A landscape with many valleys, sampled at points; each row gives a point and its height.
From any point a ball rolls to the lowest of the 2 points nearest to it. It stops when none of these is lower. Distance is the straight distance between rows; heights are no part of it.
vis: 1.18  2.12  -0.08  3.59  -0.29  0.17  -4.24  -2.82  1.64  -0.08  -1.10  0.47  0.08  0.71  -1.36  1.69  -4.20  -0.51  -0.21  2.34  0.56  (h 639)
dimus: 4.69  -1.25  -2.06  -3.49  -0.67  0.41  -2.28  0.93  -2.42  -4.01  1.44  1.85  4.08  0.92  0.94  3.29  1.95  0.32  -1.10  -1.49  -0.61  (h 701)
Zof: 1.11  2.00  0.95  1.34  2.92  -1.70  0.81  2.76  -1.37  -2.42  0.17  1.21  -0.88  -2.49  1.49  -1.26  -1.59  -0.99  -0.85  2.79  1.48  (h 739)
Puge: 1.64  -2.82  1.20  -0.28  0.43  3.61  4.19  -2.71  -0.66  -2.30  -0.19  1.10  -0.27  -1.27  -0.27  0.43  -1.71  -0.78  -2.64  1.43  1.57  (h 781)
dobu: 0.97  -1.71  -4.11  -2.21  -1.12  -1.73  -1.55  -1.79  0.04  1.53  0.30  0.94  -0.75  0.18  -2.18  0.76  1.01  0.09  1.41  3.84  2.48  (h 599)
vep: 1.57  -0.38  0.21  4.79  -0.96  0.00  -1.86  1.13  -1.76  -2.71  -0.16  1.56  2.05  1.15  1.76  -0.67  -1.10  -2.51  -0.15  0.83  -0.46  (h 450)
Pogik: 0.49  -2.51  -4.38  1.01  -1.00  -2.92  0.23  0.01  1.19  -0.61  1.01  -0.58  -0.83  -0.43  -0.89  -1.70  2.01  -0.13  -0.82  2.00  2.19  (h 642)
Dokas: 0.14  0.08  -1.87  -2.62  2.72  2.63  1.63  0.61  1.91  -1.83  -0.08  0.00  2.26  1.29  0.37  2.49  4.09  -0.11  -1.09  0.78  3.35  (h 487)
leka: -1.53  -1.67  2.53  0.71  0.70  0.31  1.83  -0.67  0.54  0.67  -1.26  -3.38  -3.25  -1.08  1.00  -3.55  -0.83  -0.71  2.61  -1.15  -5.16  (h 517)
Donar: -2.58  0.09  1.02  0.26  3.46  -0.02  2.08  -0.69  3.34  2.50  -0.30  -3.65  -3.06  -2.60  1.75  -3.77  1.35  0.68  1.31  0.19  1.13  (h 175)
Zad: -0.79  -0.11  2.18  0.93  -0.19  -0.29  -0.95  0.60  1.35  -0.57  -2.10  1.90  -3.84  0.79  3.83  0.11  1.50  0.29  -2.30  0.02  -0.73  (h 263)
zem: 0.82  0.04  -0.30  1.09  0.14  2.01  2.77  -3.25  -0.33  0.63  3.47  -1.53  1.31  -2.46  -2.04  -0.37  -3.27  -2.36  -0.18  3.04  1.28  (h 627)
zeza: 1.15  -1.24  2.43  3.90  -2.74  5.03  -0.15  1.82  -0.64  1.08  0.56  -0.55  -0.98  2.10  -0.39  1.88  -2.32  -0.16  -1.89  1.67  -3.46  (h 489)
lim: -2.29  0.46  -0.16  -1.14  -2.07  -3.09  1.85  -1.16  0.45  1.71  0.24  -2.94  -1.26  0.19  -0.91  -1.11  -1.07  2.43  3.39  -2.86  -1.08  (h 575)
pamas: -0.12  0.12  -0.08  -0.87  -1.14  -0.44  1.88  1.65  -3.52  -1.94  1.16  3.36  1.89  0.05  0.08  1.45  -1.28  -0.84  -2.94  -1.82  1.25  (h 206)
vive: -1.84  0.38  -3.84  -1.31  -2.16  -0.96  -5.53  3.55  -0.97  -0.58  -2.01  4.54  1.21  -0.58  -1.21  1.86  0.58  -0.21  0.32  0.18  1.97  (h 561)
bufas: 2.50  -1.10  1.17  -0.55  0.69  -0.69  0.67  -3.04  0.53  -0.39  4.10  -2.31  -0.47  -1.13  1.24  0.60  -0.96  -1.10  -2.99  0.53  0.77  (h 699)
lon: -0.02  -1.55  1.60  3.90  -1.39  1.65  1.20  0.07  0.19  -0.26  -2.25  -3.03  -1.96  2.12  -1.94  -2.60  -1.77  -2.15  1.46  -1.48  -5.16  (h 554)
pulus: -2.55  -2.65  -2.41  2.41  -2.44  -1.15  1.78  -0.10  0.26  1.96  0.91  -0.23  -2.10  -0.09  -0.09  -1.69  0.15  -1.10  1.05  0.10  0.91  (h 680)
felum: 3.22  0.49  -0.66  -0.36  -0.08  1.34  3.46  1.09  -2.40  -5.25  -1.33  1.41  1.35  -0.21  -1.08  1.25  -2.00  0.86  0.88  -0.03  -1.02  (h 335)
tafo: 0.27  -2.01  -0.91  -0.77  0.91  2.98  3.40  0.36  2.50  1.97  3.02  -3.65  -2.35  -0.26  0.74  -1.07  4.73  0.68  1.32  1.47  -0.15  (h 568)
dez: -3.41  1.11  -1.81  -1.00  1.22  -3.11  -1.85  1.69  0.19  3.26  1.79  1.66  -2.23  0.58  1.86  -1.98  3.88  2.68  2.92  -1.16  3.06  (h 345)
pitak: 0.00  1.58  0.08  -2.32  2.05  1.01  -6.00  2.91  -1.74  3.02  -1.02  3.39  3.30  1.68  0.64  1.40  4.24  -1.96  0.86  1.09  0.70  (h 93)
legop: 2.73  0.26  1.66  -0.53  1.23  1.93  1.13  0.50  -2.06  -4.64  -2.11  2.45  1.21  0.42  2.18  1.20  0.36  -0.34  -0.63  1.44  -0.27  (h 232)
gov: -0.82  -2.26  -1.94  1.48  -0.99  1.58  4.76  1.11  -0.35  0.44  2.70  -3.41  -0.42  -2.76  -1.91  -2.35  -2.76  -3.19  0.67  -0.81  -2.38  (h 651)
ziba: 4.04  -1.17  4.37  0.92  0.56  3.99  3.64  -1.48  -5.49  -1.53  2.20  -0.81  0.09  1.17  0.89  1.54  -1.11  -0.82  0.12  -0.96  -0.35  (h 203)
fakel: -1.17  0.35  -1.47  0.16  0.05  -2.17  -3.22  -1.97  -0.19  1.34  -1.93  0.25  -2.11  -0.58  -1.13  -0.45  1.22  0.43  3.37  3.29  2.76  (h 567)
kufa: 2.44  -0.95  -2.16  -7.23  1.65  -0.24  0.12  2.31  -1.83  -2.73  -2.03  3.21  1.66  -1.20  -0.69  1.12  4.64  2.25  -1.20  1.75  0.25  (h 596)
ges: -1.43  -0.15  0.05  1.81  -1.09  -2.38  -4.34  -4.32  0.25  0.53  0.34  1.06  -0.07  -1.31  1.84  0.28  -1.19  -1.07  2.77  -0.97  3.46  (h 431)
kiduk: -1.41  1.65  2.84  2.58  -0.51  -3.37  -1.20  -2.06  -0.34  0.79  -0.11  -1.47  -0.39  -1.42  1.12  -0.91  -4.04  -1.02  -0.79  -0.69  0.48  (h 338)
tur: -1.21  0.95  -2.26  -1.33  0.71  0.60  -4.90  0.63  0.14  2.95  -1.28  2.41  1.76  3.86  0.39  1.19  3.66  -1.36  2.09  -1.71  0.65  (h 194)
gibu: -0.41  -1.73  -2.80  -3.21  -3.98  -5.35  -2.83  -1.41  -2.44  1.11  -1.15  2.78  0.61  0.59  -2.12  1.36  1.17  1.60  0.03  -2.64  0.48  (h 236)
Sav: 1.65  0.54  4.52  0.19  1.90  0.63  3.48  -0.62  -3.07  -1.64  -0.52  -0.91  -1.38  -2.04  -0.62  -0.47  -3.93  -0.21  -0.90  0.55  -0.79  (h 188)
natot: 0.82  1.38  0.30  1.59  -0.55  1.10  3.02  -0.21  -0.83  0.18  3.40  -0.48  3.00  0.34  -2.85  1.08  -4.30  -2.93  -2.93  0.24  0.79  (h 583)
toda: -4.26  -1.86  -0.11  0.63  2.20  0.31  1.06  -0.87  3.85  2.11  -1.22  -5.22  -2.42  -4.06  0.09  -4.30  0.92  -0.33  2.49  -2.89  -1.75  (h 240)
lika: 3.04  0.36  2.67  1.46  -3.21  0.33  -1.73  -2.95  -2.54  -0.83  -2.08  2.51  3.08  2.22  -3.22  2.35  -4.04  -0.42  -3.11  -0.29  -1.91  (h 385)
Tiso: 0.49  0.38  -2.81  -5.40  -0.74  -1.03  0.07  1.03  -0.43  -2.16  -0.46  2.76  3.71  -1.02  -3.80  2.14  0.00  1.60  -2.78  0.39  1.06  (h 437)
Lodas: -0.99  -1.63  -2.27  3.80  -4.22  -2.23  -3.32  -0.92  -1.21  0.27  0.64  2.27  0.54  -0.53  -1.45  -1.13  -1.23  -1.35  -0.29  -0.61  2.47  (h 298)
kon: 2.01  -2.19  2.44  5.09  -5.15  -0.17  -2.67  1.24  -2.85  0.82  0.88  -0.26  -1.34  1.96  0.12  -1.19  1.70  -0.05  0.19  -0.12  -3.98  (h 371)
pudak: -0.51  1.10  -0.77  -1.21  0.18  -1.79  -5.93  -0.31  -0.57  1.74  -1.84  2.25  4.65  4.00  -0.49  2.47  0.18  -2.18  0.44  -1.48  0.56  (h 276)
Bikob: 1.87  -0.79  2.22  -0.48  5.24  3.75  5.34  0.00  1.49  -1.57  0.35  -3.87  -1.44  -0.25  0.67  -2.21  2.67  1.46  0.76  1.05  0.33  (h 830)
bomo: -1.09  0.10  -0.72  -5.03  -1.54  -2.03  -2.92  -1.95  -0.29  1.91  -1.56  2.75  1.61  0.25  -1.54  2.62  1.09  2.15  -1.41  -2.41  0.98  (h 304)
guv: 3.91  -1.59  5.14  0.30  3.39  2.83  3.01  -0.55  -2.37  -1.91  1.66  -2.51  -1.08  -0.35  -0.11  0.08  -1.86  -0.64  -2.45  -1.78  -1.86  (h 74)
bas: -1.78  -0.95  1.48  0.82  0.59  1.35  3.33  1.05  -0.68  0.25  2.37  -0.07  -0.63  0.11  4.59  -0.57  2.24  -2.01  0.42  -1.59  0.32  (h 372)
rov: 0.05  -0.48  1.43  -3.39  2.83  0.91  7.02  -1.55  2.12  -1.34  0.75  -3.55  2.86  -1.72  0.42  -0.96  0.81  1.63  0.53  -1.30  1.70  (h 871)
zug: 3.15  -2.71  0.71  -0.61  3.07  4.33  4.21  -1.13  0.31  -3.06  0.20  -1.64  -0.66  0.71  0.50  -1.56  1.59  -1.49  -0.91  2.27  0.27  (h 807)
som: 2.59  -2.16  1.74  1.96  -3.70  0.12  -2.21  -1.55  -1.39  -1.46  -0.79  0.31  -0.90  1.14  1.11  0.94  0.58  1.54  -2.15  -0.15  -2.88  (h 266)
Poki: 1.35  0.19  0.45  0.36  -1.51  -2.42  0.29  0.39  -1.27  -1.41  -1.90  1.23  -0.62  1.09  -1.01  -1.25  0.35  0.01  -0.64  1.99  -0.36  (h 223)
Bura: -1.15  1.90  -2.26  0.95  2.34  -1.49  -0.84  1.47  3.89  0.96  0.45  -1.61  -0.97  2.09  -1.33  0.35  0.47  0.87  -0.92  1.66  1.88  (h 585)
Guz: 0.25  -1.17  1.67  4.17  -1.56  -2.31  1.38  0.62  -1.43  -0.71  -2.07  -0.15  -2.12  -0.81  -1.29  -2.99  -2.53  -1.56  -1.92  0.15  -1.34  (h 122)
buv: 0.20  1.84  2.30  0.40  1.92  0.87  -0.43  2.40  -1.09  0.30  2.60  1.14  -1.26  0.98  4.95  0.13  2.25  0.04  0.68  0.14  -1.72  (h 409)
mir: -0.20  2.65  -0.83  -2.36  2.85  0.82  0.25  0.26  1.96  0.27  -1.05  -0.67  0.66  0.51  2.11  -1.59  5.37  3.10  5.97  1.45  -0.54  (h 340)
romi: 0.59  0.44  0.12  -1.04  3.33  2.76  3.12  2.96  2.66  1.88  3.69  -2.07  -0.10  -2.92  2.37  -0.67  4.21  2.29  0.63  2.23  0.95  (h 516)
sava: -1.72  -1.33  -0.44  5.01  -4.39  -2.33  -0.74  -0.95  -0.78  -0.86  -0.22  1.13  -2.07  -2.19  -1.36  -3.32  -3.78  -0.53  -0.26  -1.73  0.33  (h 219)
dediz: 0.52  -0.37  -0.02  2.94  -2.65  -3.46  -3.20  2.29  -0.40  0.09  -1.20  1.14  -2.34  2.94  0.61  0.49  1.94  -0.03  -2.18  -1.65  -1.62  (h 443)
Sos: -2.61  -0.05  -1.78  2.04  -0.47  -2.22  -6.82  -0.28  -1.60  2.46  -2.52  2.42  -2.24  1.70  -1.73  -0.87  -0.09  0.67  3.28  0.52  3.46  (h 534)
Dal: 2.78  -0.38  0.48  0.99  -2.88  -2.08  -1.50  -0.17  -1.99  -1.19  -3.38  2.90  1.64  1.92  -3.79  -0.15  -0.98  -0.80  -3.44  1.88  -0.11  (h 306)
los: -1.20  0.68  -0.76  -0.96  1.52  1.59  0.52  1.58  2.34  -0.37  -1.46  1.49  -2.33  0.88  2.02  -1.77  4.70  1.77  2.41  0.81  -0.73  (h 269)
bunob: -0.12  -0.48  -0.08  4.22  -1.05  0.48  -3.53  -1.62  1.68  0.36  -0.42  0.08  -1.40  1.26  0.29  0.09  -0.55  -1.00  1.95  2.12  -0.75  (h 636)
roni: -1.26  2.50  1.24  1.63  1.86  -1.00  -2.12  3.78  -0.88  0.34  -1.44  2.33  -1.46  1.51  3.33  -1.26  2.18  -0.64  -0.48  -0.50  -0.01  (h 341)
mimu: -1.27  -1.57  -0.90  3.08  -3.40  -2.83  -5.58  -1.31  -1.26  3.57  -0.54  0.36  -0.71  3.84  -3.36  -0.30  -0.44  1.22  1.94  0.97  1.05  (h 570)
Pasa: -3.59  0.91  -0.22  -2.32  1.17  0.14  1.40  0.91  3.09  4.92  1.85  0.61  -1.85  -1.23  1.56  -1.56  5.42  3.46  2.72  0.53  3.43  (h 406)
Loro: -1.56  1.68  0.95  1.30  1.78  -1.47  -1.99  -2.82  1.09  1.03  0.72  -1.47  -1.00  -2.50  1.75  -0.07  -2.04  -1.52  1.64  2.14  3.18  (h 388)
Goser: -1.44  1.21  -1.20  -3.22  0.61  -2.61  3.06  0.56  1.34  1.24  0.61  -4.07  1.32  1.68  0.22  -0.50  1.80  2.67  2.96  -2.64  -1.10  (h 605)
tutik: 2.82  -0.84  0.39  4.23  0.81  3.57  0.55  2.22  -2.44  -2.13  -0.67  -0.36  0.32  0.21  -0.06  -0.01  -1.96  -2.35  -0.26  1.86  -1.08  (h 523)
Dev: -2.56  1.37  2.38  0.69  -0.95  -0.49  0.59  -0.40  0.08  3.47  -0.27  -2.90  -2.77  0.70  1.03  -1.44  -0.51  0.01  3.06  0.27  -2.09  (h 546)
nezaf: 1.92  -1.34  3.49  2.46  -2.02  2.81  1.45  -1.52  -1.51  0.85  0.90  -2.73  -0.07  1.45  -0.70  1.12  -4.02  -0.58  -1.79  -0.87  -5.12  (h 423)
Lili: 1.58  0.15  0.26  -2.92  2.50  0.46  3.27  -1.35  2.71  -0.47  -0.13  -3.32  -0.73  -0.79  0.17  -1.13  2.07  2.34  -0.26  1.80  1.51  (h 852)
kip: 0.91  -2.54  0.76  2.26  0.60  5.48  3.64  0.96  -0.29  -0.79  0.74  -2.26  0.09  -3.23  -2.10  -2.21  -3.66  -3.85  -1.94  -0.77  -3.04  (h 692)
gub: 1.93  0.16  3.09  -0.42  0.03  1.71  1.93  -2.56  -4.41  0.92  2.41  -0.79  1.96  2.09  -0.08  2.69  -1.91  -1.86  -1.12  0.88  0.31  (h 290)
sop: -1.88  -1.74  0.29  5.63  -3.22  -0.70  -5.20  0.35  0.54  2.45  -2.01  -0.20  -3.78  3.41  -0.96  -1.47  -0.10  0.31  1.99  0.54  0.02  (h 603)
pidi: 0.36  1.65  0.35  -5.92  2.63  0.54  -1.00  0.88  -1.72  2.99  1.40  1.68  3.43  -1.13  1.09  2.54  3.98  -0.48  0.89  2.67  2.92  (h 141)
kova: 1.51  2.22  -0.21  -6.99  3.29  0.35  -4.06  2.87  -1.95  2.61  -0.26  4.17  2.76  0.38  0.66  0.53  5.00  -0.29  2.52  0.84  0.39  (h 195)
Ruk: -0.88  2.73  -0.15  0.93  3.06  -2.27  1.83  4.75  1.23  -1.39  -2.22  -0.31  -1.82  -0.09  0.93  -1.78  0.18  1.49  -1.65  2.56  0.77  (h 703)
gumim: 0.27  2.16  -1.99  -0.22  -2.39  -1.20  -2.99  -0.44  1.16  -0.29  1.35  0.80  0.90  -0.19  -1.16  2.97  -2.41  0.79  -1.87  -0.27  -1.25  (h 508)
Vug: -1.90  2.09  -0.85  -1.45  2.64  -0.26  1.98  2.35  4.06  2.29  2.18  -1.47  1.71  -2.22  2.54  -1.42  3.53  3.32  1.83  1.44  3.27  (h 459)
rak: 1.04  -0.21  1.38  -2.24  1.11  -1.45  0.97  -0.61  -0.59  -2.91  -3.05  1.60  0.44  2.03  0.35  1.21  1.37  0.27  -1.20  -1.17  -0.77  (h 121)
dor: 1.60  -1.74  0.23  -0.30  0.29  2.36  3.87  -4.38  0.59  -0.35  5.60  -1.39  2.04  -2.76  -0.89  0.73  -2.54  -0.55  -2.67  -0.27  0.41  (h 663)
tapov: 2.12  0.39  2.19  -0.42  -0.06  1.70  3.09  0.61  -5.32  -0.40  3.04  -0.78  -1.78  -2.54  0.63  1.34  -1.18  1.59  2.37  1.27  -1.61  (h 493)
nurod: 1.83  -0.62  1.93  1.69  1.22  -1.34  -0.58  -1.85  0.15  0.24  1.57  -1.65  -2.41  -0.61  2.51  -1.29  0.69  -1.53  0.28  -0.17  -1.32  (h 732)
sofo: -4.49  2.48  -1.29  1.43  -0.07  -1.48  -3.93  0.43  1.32  2.56  1.00  1.69  -1.43  -0.35  0.10  1.54  -2.77  0.10  -1.42  0.60  3.30  (h 503)
Novef: -0.91  1.34  0.09  -1.30  2.43  -0.39  4.07  3.29  3.12  0.03  0.93  -4.48  -0.56  0.58  1.38  -1.36  1.78  2.65  1.04  -2.45  -2.56  (h 640)
duka: -2.18  2.32  0.98  -4.15  1.69  0.84  0.28  -0.45  0.63  2.33  -0.28  -0.05  3.87  -0.43  1.49  2.73  1.54  1.07  3.02  0.37  2.69  (h 42)
lanud: -1.94  -0.14  -2.04  -4.64  0.18  -0.85  -5.79  2.17  -1.30  1.75  -4.31  5.71  0.23  -0.58  -0.32  0.72  2.79  -0.91  2.15  0.70  1.83  (h 600)
gel: -0.47  0.76  0.01  3.52  -2.43  0.50  -1.04  -2.75  1.83  -1.39  0.29  0.89  1.18  -1.49  -1.25  -0.31  -6.22  -1.49  -0.55  -0.38  -0.99  (h 602)
Gufod: 0.65  4.33  0.16  -2.30  2.59  -1.11  2.10  2.24  1.20  -2.66  -1.53  -2.48  0.09  0.48  0.81  -2.23  2.87  3.26  5.01  0.40  -1.97  (h 405)
netu: 0.74  -1.32  -2.61  -1.53  -4.65  -3.20  -0.55  -4.28  -1.54  1.23  -0.37  1.82  2.38  1.63  -5.27  0.88  0.07  0.07  -0.47  -1.36  0.27  (h 145)
busis: -2.13  1.09  1.47  1.79  2.59  0.69  2.04  0.82  2.49  -0.73  -3.91  0.17  -2.29  0.18  2.67  -2.48  -0.29  -0.19  1.90  -1.59  -1.01  (h 29)
dezor: 2.52  0.32  0.48  -2.96  -0.81  3.09  0.67  0.91  -4.29  -0.57  1.55  1.13  0.67  -0.80  1.16  2.49  1.59  1.37  1.82  2.33  -1.04  (h 428)
bip: -2.00  0.50  -1.01  -0.65  -0.59  -1.82  -1.50  1.54  -0.81  2.70  0.25  0.78  -0.01  2.83  1.33  -0.12  3.76  0.35  2.47  -1.05  0.47  (h 277)
Vib: 2.89  -1.66  1.37  1.32  -3.08  -2.51  -5.47  -3.49  -0.39  0.43  -0.61  1.35  0.04  2.46  0.23  1.98  0.61  -0.57  -2.09  -0.99  -0.40  (h 153)
bof: 1.59  0.38  2.37  0.19  1.14  2.63  4.67  -1.30  -2.43  -2.32  1.64  -0.06  2.59  2.22  -3.16  0.79  -4.44  -0.42  -2.93  -2.32  0.38  (h 532)
gifuv: 0.35  1.82  -1.57  -3.22  0.13  -2.18  -3.72  1.52  2.02  1.10  0.79  1.80  -0.37  -3.16  0.11  3.46  -1.06  2.78  -1.78  1.45  -0.06  (h 440)
Ger: -0.64  0.88  0.12  -0.26  2.29  -1.48  4.21  2.75  2.26  -1.75  -1.20  -2.03  -1.28  1.35  -0.68  -1.91  -0.74  0.40  -3.49  -0.63  0.03  (h 668)
Bep: 0.13  1.44  -6.21  -3.39  -0.91  -0.60  -3.62  1.67  -0.11  -1.30  -1.56  3.53  3.84  -0.24  -3.28  1.58  0.61  -1.27  -2.00  0.49  1.75  (h 505)
vod: -4.16  0.80  2.72  0.36  3.11  -1.24  1.48  -0.11  2.90  1.01  -2.98  0.20  -3.68  -1.13  3.20  -3.24  2.00  0.50  1.39  0.55  1.82  (h 110)
sese: 1.09  -2.22  -0.48  1.41  -5.23  -1.46  -1.44  -1.19  -2.70  1.26  1.79  4.04  1.37  0.10  -1.35  0.77  -0.16  -0.16  -3.06  0.86  1.40  (h 199)
vami: -3.00  1.26  -0.27  0.04  -1.07  -2.01  -4.72  -2.21  0.07  1.97  -1.66  2.29  -0.30  -1.92  1.00  1.19  -4.03  0.89  0.53  -1.76  4.02  (h 467)
Sem: 1.09  0.45  2.96  0.03  0.22  1.60  1.70  -1.55  -1.23  2.39  3.18  -3.48  0.13  2.09  -0.44  1.89  -1.31  -0.32  -0.08  0.62  -2.75  (h 357)
febu: -1.60  1.57  -2.11  -6.30  -0.30  -1.20  -2.59  2.01  -0.27  0.48  -1.11  2.43  1.68  -2.98  -2.13  2.29  0.96  2.86  -0.44  0.35  1.76  (h 370)
kub: -0.51  -0.57  -0.03  2.41  -3.48  -3.26  -1.68  -0.23  0.58  -0.35  -0.45  -1.01  -1.95  1.28  -0.50  0.26  -2.26  1.41  -0.92  -3.15  -2.78  (h 368)
mil: -2.55  1.33  -1.51  -0.39  0.63  -1.53  -7.23  -2.11  0.94  1.63  -1.84  1.78  0.35  0.58  -2.34  1.39  -2.48  1.64  2.29  0.12  4.98  (h 500)
gar: -0.51  -0.94  1.40  0.05  -0.70  -0.72  1.74  -0.40  -0.47  -1.37  -0.45  -1.02  -4.10  -2.42  2.50  -1.32  0.61  1.99  2.29  -2.20  -3.59  (h 481)
Von: 2.67  -1.28  4.01  3.30  -0.32  3.31  3.52  -2.37  -1.92  -1.95  0.81  -0.50  0.41  0.14  -2.23  -0.36  -6.00  -0.60  -2.98  -1.23  -2.87  (h 479)
puno: -2.23  -2.28  -0.43  -0.59  0.88  -0.62  3.93  -0.83  2.89  0.62  -0.81  -4.41  -1.13  -4.55  -1.39  -3.41  -1.59  -0.68  -0.88  -2.36  -0.93  (h 303)
neto: 2.57  -1.60  -0.25  -1.90  -2.64  -1.59  -0.46  -3.28  -3.39  -1.19  -1.70  2.75  3.44  2.21  -6.08  0.74  -0.65  0.20  -1.78  1.90  -0.84  (h 242)
nal: 0.96  1.31  -1.07  0.35  -0.28  -0.39  -3.44  1.85  -1.29  -2.19  -0.95  1.64  2.72  2.91  -0.35  1.19  0.23  -2.28  -0.23  -0.55  -0.63  (h 363)
kopid: -1.71  0.09  0.00  -0.85  0.20  -0.99  1.35  0.22  2.16  0.96  -1.90  0.32  -2.32  -0.70  2.11  -0.11  1.56  1.39  0.07  0.41  2.51  (h 183)
nagan: -0.49  -1.85  1.91  1.15  -1.15  1.43  3.19  1.05  -3.88  -1.46  1.12  0.48  1.29  -0.06  2.30  -1.43  -1.04  -1.87  -1.35  -2.25  0.53  (h 302)
vedum: 1.62  -2.26  -0.80  -0.82  -3.56  -3.15  -3.67  -5.41  1.02  0.82  -0.68  2.16  0.61  2.00  -2.89  1.53  1.08  1.04  -1.55  -0.56  1.59  (h 39)
Fogas: -1.14  1.29  1.01  0.04  -0.96  -0.77  -0.45  0.03  0.45  -0.99  0.16  -2.71  -2.75  -1.48  1.05  0.49  -2.77  2.51  -0.05  -2.58  -4.23  (h 432)
pala: -1.03  2.26  0.66  -1.12  1.05  1.71  2.58  0.17  0.42  -2.51  -1.71  -0.25  0.88  -1.12  1.32  -1.19  -0.31  0.14  2.63  -0.07  0.19  (h 136)
rinu: -1.38  -1.39  1.94  4.58  -0.96  3.11  2.72  -1.40  -0.55  -0.59  -2.51  -1.58  0.88  0.29  -1.76  -3.32  -4.20  -4.92  0.15  -1.65  -3.71  (h 588)
fufa: 0.77  1.15  -0.28  -2.23  -0.70  4.33  1.81  1.90  0.00  0.20  -0.10  -0.06  -1.26  -1.07  1.94  2.48  2.02  2.54  2.00  1.85  -2.00  (h 356)
Demu: -0.04  1.39  -2.76  -2.42  1.08  0.86  -2.70  -0.76  3.77  -0.22  -0.71  0.09  3.39  1.05  0.57  2.55  2.23  -1.87  0.35  0.32  1.89  (h 421)
suz: -0.84  -1.51  -0.02  2.63  0.39  2.71  2.61  -1.46  2.06  -2.48  -0.11  0.67  -0.62  -2.64  0.75  -0.15  -3.08  -2.86  -4.13  -0.46  0.30  (h 755)
tepok: -2.84  1.74  -1.10  0.86  1.77  -1.83  -2.57  0.82  2.81  4.79  3.13  -1.32  -1.90  1.57  0.07  0.30  -1.06  -0.36  -0.31  -0.22  2.83  (h 541)
doti: -1.01  -1.37  -0.94  -0.78  -3.11  -1.45  -1.02  0.17  -2.74  0.83  0.75  3.66  0.77  -0.72  2.14  1.18  1.48  -0.73  -0.66  -1.33  2.11  (h 79)
Fami: 1.01  -2.10  -1.01  3.78  0.26  -1.09  -0.88  2.56  1.24  -0.78  1.23  -0.96  -2.42  2.69  1.48  -1.74  2.69  -0.61  -1.63  -1.04  -2.32  (h 520)
zemov: 2.06  -0.15  -2.36  2.73  1.87  -1.21  0.05  1.62  2.53  -1.76  -0.91  -2.13  -1.04  0.57  0.40  -2.61  0.56  -0.78  0.48  0.46  -2.41  (h 586)
zuto: -1.13  -0.45  -2.26  0.47  -0.22  1.91  -0.37  -1.47  3.50  -1.90  0.20  -0.24  2.19  0.24  1.30  2.06  -0.57  -1.36  0.85  -1.62  0.28  (h 351)
rez: 2.61  -1.36  -2.21  -5.97  0.09  -0.65  -1.76  2.29  -3.16  -1.93  0.19  3.24  3.05  -2.12  0.90  2.22  4.71  0.65  0.22  -1.60  -0.94  (h 645)
gamu: -0.18  -2.34  -0.96  -0.08  -0.52  1.66  5.05  0.89  2.18  0.69  3.76  -5.21  -1.27  -0.64  -1.00  -1.99  1.31  -0.88  -0.36  -0.27  -1.99  (h 609)
vupit: -0.54  1.91  0.23  2.47  -2.92  -0.94  -1.16  -1.20  1.01  0.65  0.39  1.70  1.55  0.40  -1.17  2.06  -5.27  0.29  -4.30  -2.21  -1.82  (h 560)
zet: -0.01  0.63  -1.44  -4.25  1.32  0.38  1.81  2.18  -0.41  -1.36  -0.70  1.09  2.18  0.54  0.16  0.64  4.39  2.44  0.75  -0.37  1.25  (h 542)
Vub: 0.00  1.07  2.67  1.06  1.14  0.12  1.39  -1.28  -1.47  -1.02  1.89  -2.05  -0.14  -4.46  1.30  -0.71  -4.15  -1.84  -0.31  -1.00  -0.73  (h 268)
vok: -0.79  -1.12  0.58  0.20  3.13  3.23  4.05  0.66  0.94  -1.52  0.24  -2.55  -1.09  -2.88  -1.43  -1.35  -3.42  -1.69  -3.98  0.42  -0.76  (h 726)
kikig: -2.20  3.25  -1.05  -2.48  2.32  -0.78  -2.25  -1.26  2.81  2.68  -0.35  -1.56  2.39  1.25  -0.66  1.89  0.71  1.07  4.40  -1.02  3.17  (h 135)
zadib: 0.18  -0.58  -2.74  -0.71  0.45  3.92  1.52  0.70  2.72  -1.80  0.69  -0.47  0.54  -2.13  1.60  2.46  0.45  1.38  1.01  0.47  -0.33  (h 262)
Kule: 1.45  1.14  -1.52  2.15  1.84  2.11  3.11  3.59  0.52  -1.61  0.72  -2.40  0.04  0.14  0.19  -0.75  -0.56  -1.28  0.99  1.59  -1.36  (h 594)
dofa: -0.91  -0.25  -2.07  1.41  0.00  0.65  1.44  1.83  4.74  -0.34  -0.40  -1.63  -1.52  2.13  -2.54  -0.50  -0.76  0.62  -3.31  0.43  -0.92  (h 629)

Call two points neighbours if one is among the 2 nearest of the other. Go from one point of each pair to the other, from neighbour to neighbour, staying as low as possible. Name the highest point that can't be avoided.
kub, Guz => dediz
zadib, duka => Demu
Guz, doti => Lodas
pitak, duka => kova
vedum, rak => Dal
Guz, rak => Poki
